Points on a hilly landscape, in no order, each with its height.
A ball rolls from a point to the lowest of its 2 nearest points, and stops where none of them is lower. Distance is the straight distance between rows; heights are no part of it.
ripi: [-17   9   2 -23   6  11  13  41 -42  17  -5  -5 -16  26   0  -4  11 -22
   7  -3  10 -20 -16   5   4]  (h 463)
Rulo: [ 31 -18  -2   3 -19   3  -3 -31   4 -52  19  27 -13 -18 -25  17  10  -8
   5  -2 -18   1  18 -47   8]  (h 343)
nipu: [ 10  15  -1   9 -17  20  -3   8  -2   7  -2  15  -7 -12   7  16   9  32
  17  -8 -21 -28 -16  11  -6]  (h 436)
bil: [  7  -7   5   6  -6   6 -26 -17  23 -12  35  12  -5  -4   1  19   7  11
  12  -1 -24   3  12 -22 -27]  (h 292)
tapos: [  6  14  -9  26 -30  20  28   5 -10  11 -19  30 -18   6  11  -3 -18   6
 -38  -9 -12 -15  -1  30 -12]  (h 577)
lebuf: [ -4  21  -3  44 -17   2 -18   0  20   6   6  16  -3   0 -12  25 -30  13
 -28   5 -11 -14   0 -37 -14]  (h 596)
bez: [  4  28 -32  31 -15  -9  -4   3   8 -12  23  -9 -15 -33  -1 -20   6  43
  35   3   3  -8   5 -44  26]  (h 451)
Sagi: [  5  -2  -2  10 -15  13  27   2 -11   3  -8  20 -20  17  16  -1 -12 -17
 -39 -11  -4  -8   5  44 -13]  (h 590)
zok: [  3  11   3  -8 -27  13  12 -14  -2  15 -19  32  23 -13   7  -6  -3  20
   5 -11 -18   5   2  36 -17]  (h 395)
pib: [ 26 -17   6  -4  -1   7   0 -16  14   2  14   3 -29 -11  13   9  42   0
  42  -2 -15  13   9  11   2]  (h 524)
nas: [  0   5  -1   1  12  -5 -14  42  -3  16  17 -32 -24   6   2  -2  36   7
  34  19   5 -19 -28 -10  20]  (h 448)
zula: [ -9 -11  21 -31   8 -10 -10 -14   8   7 -10  12  37  15  -3   5  -8 -16
 -22  -7  -5   5  17  22 -31]  (h 319)
nebe: [  6 -27  14  23 -18  21  11 -24  10 -31  -2   8  -7 -14  45  29  -8  -6
  15  -7   7   8 -13  48  11]  (h 465)
ral: [ 12  -7   2  -5  -1  -7  -2 -43   0 -23  -6  19  36 -18 -16  17  -4  10
  -8  -6 -37 -11  -8  -6 -11]  (h 428)
Nabig: [-10  -8  34 -13  12  23 -28  -6  13 -11   6  -2  16  11  11  28 -20   5
  -4  -5   1  -4   3  17 -38]  (h 219)
sem: [ 20   6 -14  19 -18 -31  27 -27  10   1 -19 -15 -33 -28 -14   3 -10   3
   7   9  10  20  -4 -30  38]  (h 502)
luve: [  5 -21  13  -1  21   4 -21 -13  12 -27   6   4   4  23  -1  34  -5 -11
 -42  -4  -5 -28   0   5 -14]  (h 561)
piz: [-20  22  -2 -21  -3  40  16  24 -57  13 -17  10  -5  25   4  -6   7 -14
  27 -10  13   6  -4  14 -25]  (h 500)
Repas: [ -1  23 -15  40 -28   4  26  15  -1  23 -17  11 -17  -4  -3  -9 -26   0
 -36   7  -1  -7  -2   5   9]  (h 563)
Seve: [  9  18 -23  28 -29 -12   6  -3   5 -11  10   1 -30 -34  -3   1  -7  24
  24   2   1  -6   8 -53  26]  (h 462)
Bis: [  4 -13  21 -29  -7  27  22 -10 -29 -21 -28   3  10  -8  13   5   4  10
  34 -15   3   5 -10  46  -2]  (h 608)
Fubo: [  2 -12   3  19   3 -11   0   3  21  23   2   0 -15  10   0   1  12 -16
 -15   8  -4  -2  16   2   7]  (h 160)
Tagu: [-16  -1 -14  -8   7 -13  18  25 -12  23   7   3 -10  20  12 -15  -4 -34
 -38  -4   9 -10   3  20   8]  (h 417)
dizi: [  3   4  -4   6 -23  -9  29 -15   8  28 -20  22  11  -5   2 -20  -5 -19
 -23   5 -10  24  19  26 -10]  (h 275)
pupe: [ -5  26 -14  23 -36 -19  -6 -14  28   0  14  11   2 -26  -7   0 -21  22
  23   8  -5  16  19 -51  -6]  (h 493)
tur: [ 27  -2   6  25 -16   0  14 -46  10 -13 -22  20 -16  -8 -11  22  -5 -11
 -16  -1 -10  11   7  -9   2]  (h 397)
gabuz: [ 17  -1 -18  -1  -8 -16  17 -19   7  15  -3   1   2 -35  -2 -16  34   9
  39   4 -15  15   5   6  39]  (h 201)
zup: [ 10   3  14  14 -15  37 -11  -1   4 -14   5   4 -20  -9  20  23  -3  29
  12 -13  -8 -14 -19  31 -16]  (h 455)
lolel: [-16  21 -21  15 -11  -3  10  31  -8  24   8   1   8   0   4 -36 -29  10
 -35   3   7   5  -5  12   8]  (h 586)
vuke: [ 14 -11  10   1  -3  10  -6 -51   9 -29  -2  19  22 -18   1  20  -7   8
  -2  -7 -22  13   2  14 -19]  (h 407)
Kage: [  8  11 -12   5 -24 -13  29 -25   8  24 -29  17  20 -26  -6 -26   0  -1
   2  11 -12  25   7  16  14]  (h 252)
givid: [ 20  -9  -2  25 -31  -1  -5 -17  31   1  21  17 -48 -10   1  14  10  -8
  22   0  -2  24  36 -38  -6]  (h 429)
ruz: [ 16 -16  -6  21   4 -14  20 -13  10   9  -6  -3 -17  -7  -8   2  20 -17
  -5   9  -9  -2   9  -1  29]  (h 112)
guref: [ 30  -3  -8  17 -31 -23  26 -25   8  -9 -13  11 -51 -25 -13  23  -2 -10
   9   1   1   6  -3 -38  30]  (h 488)
nisaz: [  0  -9  20  -3  12  12 -40 -19  31 -15  28   4   4  11  12  30  -5   5
  -3  -6  -7   0   8  -7 -38]  (h 260)
tigi: [  2   5 -16  22  15 -27  -5 -15  12 -24   5 -27   2 -19 -25 -10 -31  27
 -19   7   9  12  -7 -56  12]  (h 333)
rori: [ -5   4 -11 -14   8 -15 -14   7   0  14   9 -26  28 -17  -8 -31  11  26
  23   7   5  16  -5   2  27]  (h 387)
vir: [-16  -2  14 -17   5  30  11  19 -36 -19 -10  -1 -20  32  18  15 -17 -16
  -5 -18  18 -14  -1  31 -25]  (h 485)
biz: [ -2   8 -18  16   3  -2  11  25 -13   4   1  -9   2 -13  -8 -11  -9  15
 -21   4  -9 -28 -24   1  29]  (h 213)
firo: [ -7  15 -14  23  15  -1  -9  44  -8   4  14 -22   2  -3  -2 -23 -16  29
 -25   5   5 -17 -24 -10  19]  (h 163)
pari: [-13  -6  20 -36   8  12 -10   9   9  26  -5   6   3  24  12  -3   9 -22
  13  -5  16  17  26  19 -30]  (h 242)
bivek: [ 22   1   0  26 -27 -13  11 -35  18   1 -24   7 -33   5 -15  34 -23 -15
 -26   2   0   7  -3 -23   2]  (h 418)
guzoz: [ 24 -14  -4   8  -6 -14  26 -28   2   9 -15  12  -7 -24  -5  -6  29  -8
  14   0 -16  12   6  14  34]  (h 162)
tonuv: [ 21 -15   4  32 -15  28 -17 -34  28 -38  27  16 -36  -7  11  31 -15  -7
  -5  -6   1  15  14  -9  -8]  (h 468)
Fiso: [ -5   7   0 -38 -11  -5   3   2 -18  24  -9   3  37 -21 -10 -16  20   8
  39   2  -6   8  -5  18  13]  (h 336)
gared: [-13  25  -3  33 -18  10  -8  17  15  24   3  20   9   2   0   5 -33  20
 -30   6 -16 -15   0  -9 -20]  (h 584)
Nakom: [  1  -8 -16   5  36 -18   3  32  -6   8   6 -27 -15  16   3 -45  -5 -11
 -46   0  24   7  -3   3  22]  (h 556)
Levoz: [-12   0  24  -7  24   3 -41  24   1  -7  16  -6  11  23  -7  31   1   4
  -5   1  -6 -34 -22 -32 -23]  (h 207)
Sogog: [ 16  16 -16  32   1 -22   9   5   6   1 -16 -34 -36  -8 -24 -18 -28  40
 -23   0  24  10  -6 -29  18]  (h 527)
Bol: [ -2  -6  11 -36   2  12  16   8 -39   6 -27  -1   9   7  -9  -2  27 -14
  32  -6   2  -2  -7  19   5]  (h 345)
Ninen: [  3 -26  15 -15  36   1 -17   6   1 -31  -4  -9  -7  38   4  32  10 -25
 -37  -8   3 -37  -2   4  -6]  (h 547)
ruv: [-19  25   5  -6 -11  11 -20  45  -6  29  10  -7   8   4   0  -3   6  21
  29   8   4 -11 -19  -8 -10]  (h 273)
ras: [ 13 -18  18  -1  -6  15   4 -36 -11 -42  -8   9  14 -18  16  26  -7  20
  11 -14 -15  -2 -18  33   1]  (h 381)
tis: [ 17 -35   9 -17  19 -19   2 -44  11 -20   4   2  10  -5  -9  15  32 -19
   4  -3 -21   4  12   5   3]  (h 363)
Zareg: [ 19  16  -2  23 -43 -24  24 -25  15  13 -32   0 -36  -8  -8  25 -32  -6
 -22   8   5   1 -20 -21  11]  (h 434)
lur: [ -6 -12 -11   5  27 -27 -25  -3  15 -23  34 -21  27 -14 -14  -6  -1   8
  -5   9 -12   1  -9 -53  13]  (h 535)
Zisi: [ -7   8  -4  27  -1 -28  -1  -8  30  19  -5 -16  10  -2  -8 -19 -34   2
 -24  16  15  29  12 -24   1]  (h 494)
danod: [  5  14 -25  26  -8  -8   6 -21  -3 -25  -6   6  -3 -27 -23  18 -21  16
 -14   4 -15 -23 -20 -47  27]  (h 283)
Lubi: [  6 -14  25 -16  -6  22   0 -16   5  -8  -4   3   6 -10  17  11   4   4
  27 -13   0  16   1  43 -17]  (h 346)
vivog: [ 17 -41  10 -22  22 -22  16 -30   3 -17 -20  -3  10   9  -4   6  32 -33
 -10  -5  -9  -5  11  24  13]  (h 340)
Suda: [ 12   8 -15  17  21 -24  -9   4   7   7  -1 -28  -1   5 -22 -46   2  41
 -11  -6  17  31  14 -19  12]  (h 490)
Boz: [  0 -18 -14  -3  18 -18  20  22 -14   2   4 -22  -8   4  -5 -21  14 -21
 -22   7   4 -20 -14  12  38]  (h 461)
Pab: [-16  -2   3 -10  -9 -15  -6   8  25  42   5  15  24  12  11 -21  -4 -20
 -16   7   3  23  24  19 -19]  (h 236)
Fotu: [ 12 -11   7 -18  -8   7  19   4 -18  12 -18   8  -5  -2   1  -1  24  -4
   9 -12 -10  -7  -6  37   7]  (h 374)
fibi: [ 13 -10  11  -7 -17  16  12 -11   3  12 -12  17  -1  -5  12  -3  10   6
   7 -11 -10  12   3  41 -10]  (h 373)
kele: [  4 -23  24 -30  27  -7 -20  -5  26   9  12 -14 -13  19   9  15  36 -22
  24   2   9   8  22   4 -15]  (h 291)
sutun: [-11  -9  -4 -16  18  -9   7  38 -21  15   7 -13 -10  19   2 -13  10 -28
 -19  -1  12 -23 -12   7  17]  (h 442)
kirid: [  4  29 -25  32 -22   1  28  13  -4  16 -23  -6 -20 -18  -8 -28 -31  22
 -23   9  14  -3  -8  -1  28]  (h 550)
muva: [-26   7  26 -30  27  23 -11  23 -21   1 -14   4  19  35   1   4   1 -25
   7  -2  16   1  13  -6 -34]  (h 534)
gisev: [-12  -2  16 -33  27  -3  -8  23 -18   5 -10 -18  20  12 -18  -1  25 -16
  29  11   5 -11 -15 -14   8]  (h 285)
Kono: [ -4   5  17   3   7  18 -20  27  -8  -6  10   0  -5  21  -1  26  -3   9
 -15  -8 -10 -39 -20   1 -20]  (h 256)
negez: [-16  15 -20 -19  -3   0  11  38 -34  29   7  -7   1  -1   0 -30  -2   3
   3  -1  15   1 -20  21  18]  (h 425)
petun: [ -2  -8 -11  16  24 -27   3  15  15   8   0 -20   2  11   1 -29 -13 -18
 -49  13  18   9   9 -10  20]  (h 568)
Nolud: [ -3  -5  17  -4   1  45  19  19 -43 -33 -20 -10 -26  22  16  16  -8  -6
  18  -9  15 -24 -15  33  -9]  (h 504)
Koli: [ 12 -34   6 -18   8 -11  27 -24 -15 -22 -26   8  10  13   1  -1  10 -27
 -22 -11  -9  -9   9  40   1]  (h 366)
mun: [  1   6  -6  24  16 -26 -10   6  20  18  -5 -25   5  12 -10 -47 -19  20
 -27   3  23  41  22 -19   0]  (h 503)
Kinob: [-19  16   5   3  -9  10  -8  30  -5  21   9  20  12  19   4   5 -27   7
 -40  -6 -13 -28 -11   7 -29]  (h 570)
vofi: [ -4  33 -26  10 -23  -5 -17   6   9   6  27   0   6 -33  10 -15  18  44
  50   4 -14 -10   0 -24  11]  (h 437)
gepe: [  1  34 -12  20 -34  -6  -3 -31  21  10  -4  30  18 -36  -3  -2 -16  31
  23   0 -21   9  13 -29 -12]  (h 481)
sinug: [-13  36   8 -12  -9  40  -5  42 -22  23 -13   3  -4  16  -9   0  18  15
  46  10  11  -8 -13   1 -20]  (h 235)
kad: [ 13 -14  -5  20  -5 -16  -3 -10  31  12  25   1 -32  -2   3   4  30 -14
  22   9  -7  19  32 -31   7]  (h 413)
Nopo: [ -4  -6  26 -13  -3  38  -8  10   8   4  -7 -10 -18   6  23   9   6  -3
  29  -4  20   9   5  40 -23]  (h 313)
nel: [-14 -23   9 -50  32 -29  11   4  -6  -4 -16  -1  24  25   1  -3  10 -47
 -26  -5   9  -5  14   9   2]  (h 430)
Dob: [-13  12 -13  -5 -21 -14  13  -5  10  41  -4  12  32   0   6 -37 -18 -15
 -21  13   2  32  15  18  -9]  (h 268)
vugu: [  0   0  29  -8   7  42 -10  -9 -10 -37  -5 -16  -9  -6  10  29  11   9
  60   7   6   0 -18  12 -17]  (h 585)
vitar: [-15  -9  30 -46  19   1 -11 -12  -9  -6 -17  -3  50   8 -18   9   5 -10
  18  -4  -7   1   2   0 -24]  (h 377)
dazud: [  9  -7  11  30  -1  34 -23 -11  18 -28  17   6 -21  11  15  38 -19   4
 -24  -9  -2 -14  -7  21 -14]  (h 339)
fazu: [ 20 -13  17  -2  -2  27 -19  -6  15 -30  35  -9 -44  -2  22  25  26   4
  49   5   2   3  -9   4 -17]  (h 501)
Tad: [ 23  -1  -8  11 -18 -24  40 -43   9  12 -39  11  -2 -31 -11  -7   6  -9
   8   9  -8  25  -1  -4  36]  (h 209)
Mur: [ -8  -2  -6 -40 -16  -2  30 -10 -39  13 -16  22  18   7   7 -14  -3 -19
   3 -21  -3  13   2  45 -12]  (h 399)
Gureg: [-10  15 -10  14  -3 -10 -14  -2   9   2   8   3  36 -15 -12   4 -20  26
 -14   6 -18 -11 -10 -23   1]  (h 467)
pezig: [ 22 -27  11  23   1  18   7 -32  16 -27   2   3 -28  -2  24  24   8 -12
  -2  -7   4   6   3  34   7]  (h 484)
mito: [ -8  -1  -1  -7  17 -13 -20  38   3  27  19 -28  -1   9   4 -21  20   2
  15  14  11   3 -10  -7  17]  (h 432)
nat: [  8  32 -25  33  -6 -10  14   0   1  -2 -20 -15 -15 -27 -14 -24 -27  45
  -7   2  16  -5  -9 -21  28]  (h 538)
mezem: [ 35 -12   1  11 -22  -1  16 -52   7 -42  -7  28 -22 -22 -12  19   2  -4
   5  -6 -14  20  11 -27   8]  (h 372)
Danu: [-12 -16  11 -31  27 -21 -12  10   3  13   1 -16  26   5  -9  -6  19 -21
   9   6   3  -1  -4  -7  10]  (h 254)
bog: [  6  22 -21  13 -14 -15  17 -29   5   7 -18  13  22 -42  -8 -16  -8  26
  13   8 -12   5  -2  -6  25]  (h 459)
lod: [ 17 -30   4  -5  17 -23 -13 -41  25 -19  20   9   2  -2 -12  11  21 -26
  -3   7 -18  15  26 -27  -3]  (h 382)
zire: [-13   6  -3  17   5 -23 -12 -13  24   8   2  -1  37 -10 -14  -9 -26   4
 -26  14  -9  11   1 -27  -3]  (h 480)
kanas: [-17 -21  20 -51  30  -8   7  -6 -28 -19 -22   0  40  22 -14   5   5 -30
  -7 -11   3  -9   3   4 -15]  (h 403)
vov: [ -9  16   4 -16   7  36  21  36 -54  -2 -18  -2 -26  29  -2  -3  23 -18
  26  -2  14 -16  -9  12 -11]  (h 483)
Kazud: [  3  21 -26  -1   7 -16 -20   1   3   3  15 -25  18 -22 -11 -42  19  56
  35  -4   7  17   3 -11  17]  (h 406)
sazi: [-18  24  -5  15 -17   2 -24  29  17  30  21   2  13  -4   8  -2  -3  32
  17   5 -13 -11  -6  -8 -11]  (h 303)
Vedaf: [  5 -21  -7  12  18 -33 -11 -13  27  -3  29 -10  -4  -3  -3  -1  18 -25
   5  14  -4  17  25 -39  14]  (h 400)
Fove: [ -2 -12  -3  19  23 -24  -6   2  22   1  -1  -7  10  12  -8   3 -12 -22
 -51  13   0  -8   2 -21   8]  (h 579)
repe: [-11  -7  -5 -17   7  -9  16  13 -31  -6  -8   3  22   5 -12  -5  -7 -10
 -27  -9  -9 -28 -21  13   4]  (h 505)
Ran: [ 16 -17   7  16 -15  33 -21 -22  27 -35  37   8 -30 -12  31  26   2   4
  25  -3  -2  10  -1   6 -12]  (h 486)
Zira: [-32  15  11 -27  17  45   2  11 -44   1 -12  14  13  34  10  -6  -6 -21
  16  -8  18  14  14  11 -43]  (h 518)
tuzen: [  0  -4  -6 -21  -1 -22 -21   0  12  11  31 -12  12 -12  -2  -6  37   9
  59  12 -11  14   2 -25   6]  (h 258)
Povit: [ -8  13  -1  11  10  -6 -32  27   5   1  31  -9   7   4  -1  19   3  20
   1   8 -17 -33 -26 -34  -7]  (h 157)
zis: [ -6  12 -15  29 -12 -14 -18   4  24  -7  37  -3   0 -13  -1   0  -3  20
  16   9 -12   6  16 -52   0]  (h 507)
segu: [-17   1   8 -38  15   9  13  19 -46   0 -23  -9  29   5 -25  -7  19 -14
  25   2   3 -12 -16  -2   7]  (h 316)
sitap: [  7  -3  12  30  -2  23 -22 -31  33 -12  10  16  -3   8  10  28 -33   4
 -32  -1  -2   6  13  11 -35]  (h 375)
kisiz: [  7   5 -20  33   5  -4  11   2  -5 -13  -5  -7  -5 -19 -20   7  -7  14
 -21   5 -15 -27 -20 -23  34]  (h 253)
sopa: [  6  -7 -15  -8  -4 -24  -5 -21  16   8  23  -3  13 -30  -4 -16  31   6
  42   8 -21  24  17 -17  19]  (h 234)
lunif: [  8 -33  12 -29  32 -20   2  -8  14   3  -4 -12  -9  16   4   6  42 -36
   6   1   2   0  19  16   9]  (h 314)
fam: [ 17 -11  -2   5 -20   6 -20 -20  17 -32  31  24  -6 -17 -10  13   9   3
  15   3 -27   4  22 -43  -9]  (h 317)
ruget: [  3   4   8  23  -6  27 -19   8   4 -11   8  13  -8  11   0  29 -22  20
 -34  -6 -15 -32 -12  10 -24]  (h 299)
geman: [ -8  -4  25 -31   5  34  -2   8  -6  11 -18  -5  -6  18  12  -5  25 -19
  42   0  26  23  21  28 -26]  (h 278)
Tegep: [-16  14   0 -36 -18   9   5  20 -28  39 -11  11  23  -2  -3 -13  11  -4
  30  -2   8  16   1  23  -4]  (h 307)
nesu: [  7   4  21 -22  -1  30   2 -13 -22 -22 -21   3  10 -15   3  17  18  22
  56 -12  -8  -4 -16  20  -9]  (h 597)
keteg: [-27  24  13 -15 -10  24  -9  40 -25  19   0  16  14  16   2   6 -24   8
  -7 -13  -3 -18 -15   5 -37]  (h 555)
funof: [  3   1  14  17 -13  29 -12 -16  24   5   4  20  -2   0  15  12 -22  13
 -13  -7  -7   6   9  28 -33]  (h 401)
Fub: [-29  13 -12 -23  -1  -5  20  27 -46   9   4  11  16  11  -1  -8 -27  -8
 -29 -14  -4 -21 -25  11  -7]  (h 522)
ralu: [-12   7  24 -20  35  31 -10  14 -18 -11 -17  -5  18  30 -15   0  26 -18
  35  18  13   0   5  -9 -26]  (h 549)
fol: [-18   8 -17 -18  -6 -17  25   3 -15  29   6  19  -2  26  24 -18 -11 -39
 -36  -8   8  10  11  31 -13]  (h 393)
Pufek: [ 25   0 -18  26 -33  -9   9  -6   9 -20   9  13 -49 -23 -15  17   2  -2
  16   2  -1  -2  11 -52  30]  (h 475)
Zotor: [ -6  -4 -11 -43  22 -13 -14  22 -28  19   7 -25  28   1 -10 -46  11   4
   9   0  30  32  -9   7  15]  (h 392)
lusil: [  6  11 -23   0  20 -14  -4   7  -7   4  -5 -18  20 -10 -22 -51  -9  40
 -24  -2   7  13  -5  -3  15]  (h 473)
zapom: [ -1 -19 -12   1  20 -19  21  11 -13  -9  -6  -8  11   7 -12 -12  -3 -28
 -47   2  -2 -23 -15   2  24]  (h 482)
rosu: [  1  24 -16  12 -16   7   3  15  -8  18  -3   9   0 -24   4  -7  12  34
  21  -2 -15 -27 -20   8  22]  (h 419)
sikem: [-14  28 -19  22 -25   0  28  12   0  33  -9  12  -5   3   4 -27 -41 -11
 -43  12   7  14   2   6  -3]  (h 575)
kula: [ -1  -4 -14  17  25 -21 -28  11  12 -17  36 -33   3  -5  -5 -20   9  26
   2   5   0   6  -5 -45  16]  (h 526)
malel: [ -5 -10  11 -49   3   3  23  -8 -46  -5 -29  10  25   8 -11  -9   8 -17
  19 -17  -2   8   4  29  -5]  (h 371)
zope: [  4  -6 -28  -3  16 -14  17  18 -17  18   6 -22 -11   7   0 -51   1  -7
 -28   2  24  20   4  21  33]  (h 543)
bizus: [ 20   3  -1  46 -17  30   1   5  13   4  -1  14 -51   5  11  25   5  10
 -15  -6  -6 -16   2  14   0]  (h 618)
sugo: [  7  16 -20  38  -3 -23   2   2  17  -1   8 -28 -34 -14 -12 -17 -15  30
   4   2  21  21  12 -36  18]  (h 516)
zubut: [  1 -22  14 -16  20   6   7  13 -17 -19  -8  -6 -10  28   3  15   7 -21
 -24 -11   5 -35  -7  22  -5]  (h 531)
Desep: [ -4  -9  17  19 -21  36 -11  -5  28  -3   6   7 -11  -6  40  19 -21   4
   2  -7  12  10   0  50 -26]  (h 424)
zopo: [-17  -7  14 -32  17  -6  -4  17 -10   2  -3  12   8  37  12  10 -12 -31
 -37 -17   8 -12   9  14 -28]  (h 440)
zufip: [  6 -16  14 -12   8 -13   2 -45  22  -7 -14  15  36   9  -4   1  -7 -22
 -34   2 -12  12  20  16 -21]  (h 286)
Pudur: [ 13   2 -21  14  12 -13  29   1  -9   6 -17 -23 -13 -11 -18 -43  -4   6
 -24   8  16  17  -3   5  39]  (h 528)
Kavi: [ -4  -5   9  23  18 -10 -25  11  29   7   6  10   4  27   5  19 -14 -20
 -56   6  -2 -19   8 -14 -17]  (h 592)
kur: [-16  -9  19 -31  19 -19 -19 -15  10   3   1   7  56  -2 -11   5  -3  -5
  -6   3 -21  -2  -4  -4 -20]  (h 351)
Fug: [-11   4  -6 -26  19  -8 -17  46 -17  27   9 -31   9  10   1 -38   9   1
  15   9  35  21 -14  -2  11]  (h 415)
Ruf: [-15   8 -15 -26 -26   5  18  21 -25  46  -1  17  -3   4   8 -20  11 -13
  17 -10  12  19   3  40  -3]  (h 337)
vala: [-25 -10  36 -11  13  34 -10   7  -3 -33 -11 -14   5  18  32  32 -24 -28
  14   5  29 -11   8  24 -20]  (h 302)
diget: [-25  -2  41 -20  20  39 -19  -1   2 -18 -11  -9  24  15  14  19 -14 -10
  22   3  19   9  11  13 -38]  (h 264)
gifes: [  8 -25  16  -8  12  18  10   8  -9 -26  -9 -12 -33  26  23  21   8 -21
 -12 -12  14 -24   3  42   2]  (h 515)
rere: [  5   3 -18  26   1 -20 -14   9  16 -30  41 -25 -14 -16  -9 -19   4  21
  14   4   6  12  14 -66  17]  (h 517)
simem: [ -7  14 -22 -17  11  -4   1  31 -30   9   6 -17  16  -7  -7 -47  -9  28
 -17  -3  12   4 -23   9  17]  (h 452)
nevel: [ -4  13   0   7  -8   4 -14 -19   5  -9   2  23  34 -14 -15  20 -15  25
 -16  -1 -35 -19 -15 -11 -20]  (h 449)
fisu: [  6  11 -20  39 -10   0  -6  23  13  11  25 -11 -42  -6   8   6  24  19
  19   9  -7 -22  -8 -22  21]  (h 441)
tana: [ -4  18 -11  31 -23 -30   0 -11  29   1   8 -15 -12 -21  -9 -10 -27  23
  12   4  18  33  17 -47   3]  (h 506)
fep: [  3  10 -10  -5 -13   5  17  25 -19  22  -7  -1  -3 -11   4 -13  18   7
  16   0  -7 -12 -12  26  23]  (h 398)
farur: [ 12  30  -5  33 -40  -7  20 -21  15  19 -32  17 -17 -17  -7  14 -26  15
  -7   4  -3  -1  -8 -18   6]  (h 453)
vef: [-10 -14   3 -28   8 -10  15  -9 -21 -20 -10  17  13  32   8   4 -24 -26
 -46 -16  -3 -14   7  29 -25]  (h 414)
gozur: [  4 -21  25  -9   3  23   1 -15 -21 -45 -15  -8   7   0  10  29 -10  11
   6 -12  -4 -22 -19  33  -4]  (h 357)
zaso: [ 12 -22  -7  16  15 -10  -6 -35  10 -33   1  10   3   2 -28  34  -6 -20
 -36   3 -18 -19  -4 -38   7]  (h 560)
ziga: [ 17  -9 -11  31 -11  -1   0   4  19  10  23  -1 -51  -3   7  10  34  -1
  20   9 -12  -1  12 -19  16]  (h 426)
Tadov: [ 14  26  -6  27 -39   1  10 -36  19  14 -23  35 -10 -30   2  10 -14  25
  18  -3 -14  12   7 -13 -12]  (h 469)
bagod: [-21 -11  -1 -48  32 -17  14  19 -28   8  -9  -3   3  34   8  -5  14 -50
 -10  -9  24   1  12   2   2]  (h 450)
rozo: [-13  21  -9  13  11  -1 -25  37  -3   4  22 -20  14  -7   0  -5  -7  39
   0   8  -7 -27 -29 -24  10]  (h 111)
Govi: [ -7 -17   2 -16  23 -30  -8   0  19  17   5  -7  34   4  -3 -19   6 -29
 -20   9   3  10  10   3  10]  (h 217)
tetur: [-25   1   5 -39  36  -6   1  32 -27  12 -12  -9  10  33   3 -13  24 -47
  14   8  34   9   7 -14   1]  (h 470)
kigal: [ -9  -4  -6 -41  10 -18  -3   9 -17  16  -2 -15  48 -16 -14 -28   5   7
  18   4  10  18 -10   9  21]  (h 365)
monar: [ -2 -13   4  -8  11 -31   7 -26  24   9 -11   9  37   8  -6 -12  -5 -37
 -41  14  -3  16  20   1  -4]  (h 255)
vema: [-17  25 -16  35 -18  -6 -15  18  25  32  18  -3   7  -9   4 -11 -10  32
   8   5   0  11  10 -17  -3]  (h 323)
zabur: [ 10 -18  27 -19  19  18 -11 -23 -12 -48   5 -18  -2  -4   2  33  15   3
  41  -4  -5  -8 -17   3  -8]  (h 576)
zuba: [ -6  26 -21  -2 -13  -8   5  -8  -4  15 -10   5  46 -33 -12 -33 -14  30
   2   7  -8   2  -9   8  15]  (h 443)
bogap: [ -9  14  -5 -17 -19  -4  15   3 -15  16 -11  18  37 -14  -5 -14 -12  10
  -6   0 -18  -5  -9  22  -1]  (h 420)
kimod: [-13 -20  33 -10  13  31  -6  -3 -18 -52 -17 -20  13  12  21  35 -22  -8
  15   0  14 -16  -8  21  -7]  (h 330)
Gobu: [-15  24  -8 -23 -18  28   4  41 -33  44  -7   5  -4   6  -1 -14  24   2
  46   5  18  13  -8  11  -5]  (h 272)
kuno: [ 18   3 -20  15   2 -25  28 -23   7   5 -24 -23 -19 -26 -17 -29  -1   8
   2  12  16  29   9  -8  44]  (h 514)
zaf: [  6  -8  11  21 -23  40   4 -10  14 -11  -3  14 -19 -20  38  17  -4  20
  17 -11   2   7 -10  49  -6]  (h 444)
fisi: [  1 -20  -5   2  24 -25 -16 -14  16 -24  19  -3  17  -4 -18  16   8 -18
 -20   8 -16 -14  -7 -41   9]  (h 548)
ropi: [-31  17   3 -32   3   7   8  25 -41  15  -2  15  20  21   1  -3 -16 -14
  -7 -13   5  -7  -9   7 -23]  (h 539)
ruk: [  6  11 -20  15 -11 -30  -1 -17   7 -29   0 -14 -16 -22 -27  11 -37  18
 -16   6  10  -3 -18 -67  23]  (h 311)
Safis: [ 23 -31  10   9  10  12   9  -9  12 -13  -7  -4 -43  17  22  14  21 -23
 -15  -6   8  -9  13  42  11]  (h 499)
Ninob: [ -9  36 -23  36 -13   1 -10  27  13  22   8 -15   3 -10   2 -38 -17  56
  -2  -2  17  10   5  -5   5]  (h 347)
pumu: [ -2 -11  14 -23  17 -18 -27  -1  18  14  22 -14   3   6   1   5  34  -9
  44  12  -6   9   9 -20 -11]  (h 269)
vabak: [  1 -24   2 -20  -3  -2  26 -22 -20 -27 -21  11   7  20  16   0 -17 -23
 -33 -17   2   1  10  51 -16]  (h 390)
Tedan: [  1  10  -6  18   2   6  -9  46  -1  17  18 -20 -26   7   4   6  19  10
   6  10  -5 -32 -26  -6  16]  (h 456)
Moke: [-23  -3  16 -29  24  19   2  16 -17 -19  -8   2 -16  45  31  18 -15 -27
 -23 -18  28  -8  16  23 -30]  (h 466)
kavog: [  0 -11  12  -5   1  -4  -9   9  22  31   3   8  -5  14  12  -5   9 -17
 -11   1   1   6  22  23 -18]  (h 202)
vom: [ 29 -14   3  28 -19   7  -4 -32  25 -21  10  20 -52   0  -7  33  -3 -17
  -1  -7   2  16  22 -27   0]  (h 447)
Tus: [  9  12 -10  47 -14   6   0   2  12   7   5  11 -27  -1  -7  20  -6  11
 -18   5 -12 -18   3 -17   4]  (h 607)
nolof: [-10  20 -14   1   1 -14 -31  12  10   3  35 -20  24 -22   1 -19  11  43
  39   6  -7   4 -10 -30   6]  (h 422)
Dogu: [ 15 -17   5  18   9   8 -15 -37  10 -44   4  10  -2  11 -10  37 -10 -10
 -33  -8 -13 -19  -6  -3  -6]  (h 574)
Far: [-28  14 -22 -21 -11  -8  18  23 -28  50  12  11  -8  15  19 -23  -5 -26
  -6 -13  17  20   2  29  -5]  (h 364)
pez: [ -1 -15  31 -29  32  20  -6  -9 -15 -30 -16 -16  10  17 -10  20  21 -10
  32   4   6  -7  -2   1 -14]  (h 562)
kemos: [ 26 -21   7  -5  -2  11 -18 -11  19 -29  39  -1 -38  -1   9  14  39  -6
  33   3 -14   2   9 -15 -10]  (h 512)

For each start below, name the point where the ball stops.
nevel | Nabig
bagod | Govi
Fove | kigal
Tus | Tegep
Ninen | rozo
gepe | Nabig
Zira | Tegep

For each start below, name every point that the ball comes to, in order.
Kavi | luve > Ninen > zubut > gifes > Safis > pezig > nebe > zaf > Desep > funof > sitap > dazud > ruget > Kono > Levoz > Povit > rozo
Zisi | zire > Gureg > nevel > ral > vuke > ras > gozur > kimod > vala > diget > Nabig
nesu | vugu > zabur > pez > ralu > muva > Zira > piz > vov > ripi > sutun > Tagu > fol > Far > Ruf > Tegep
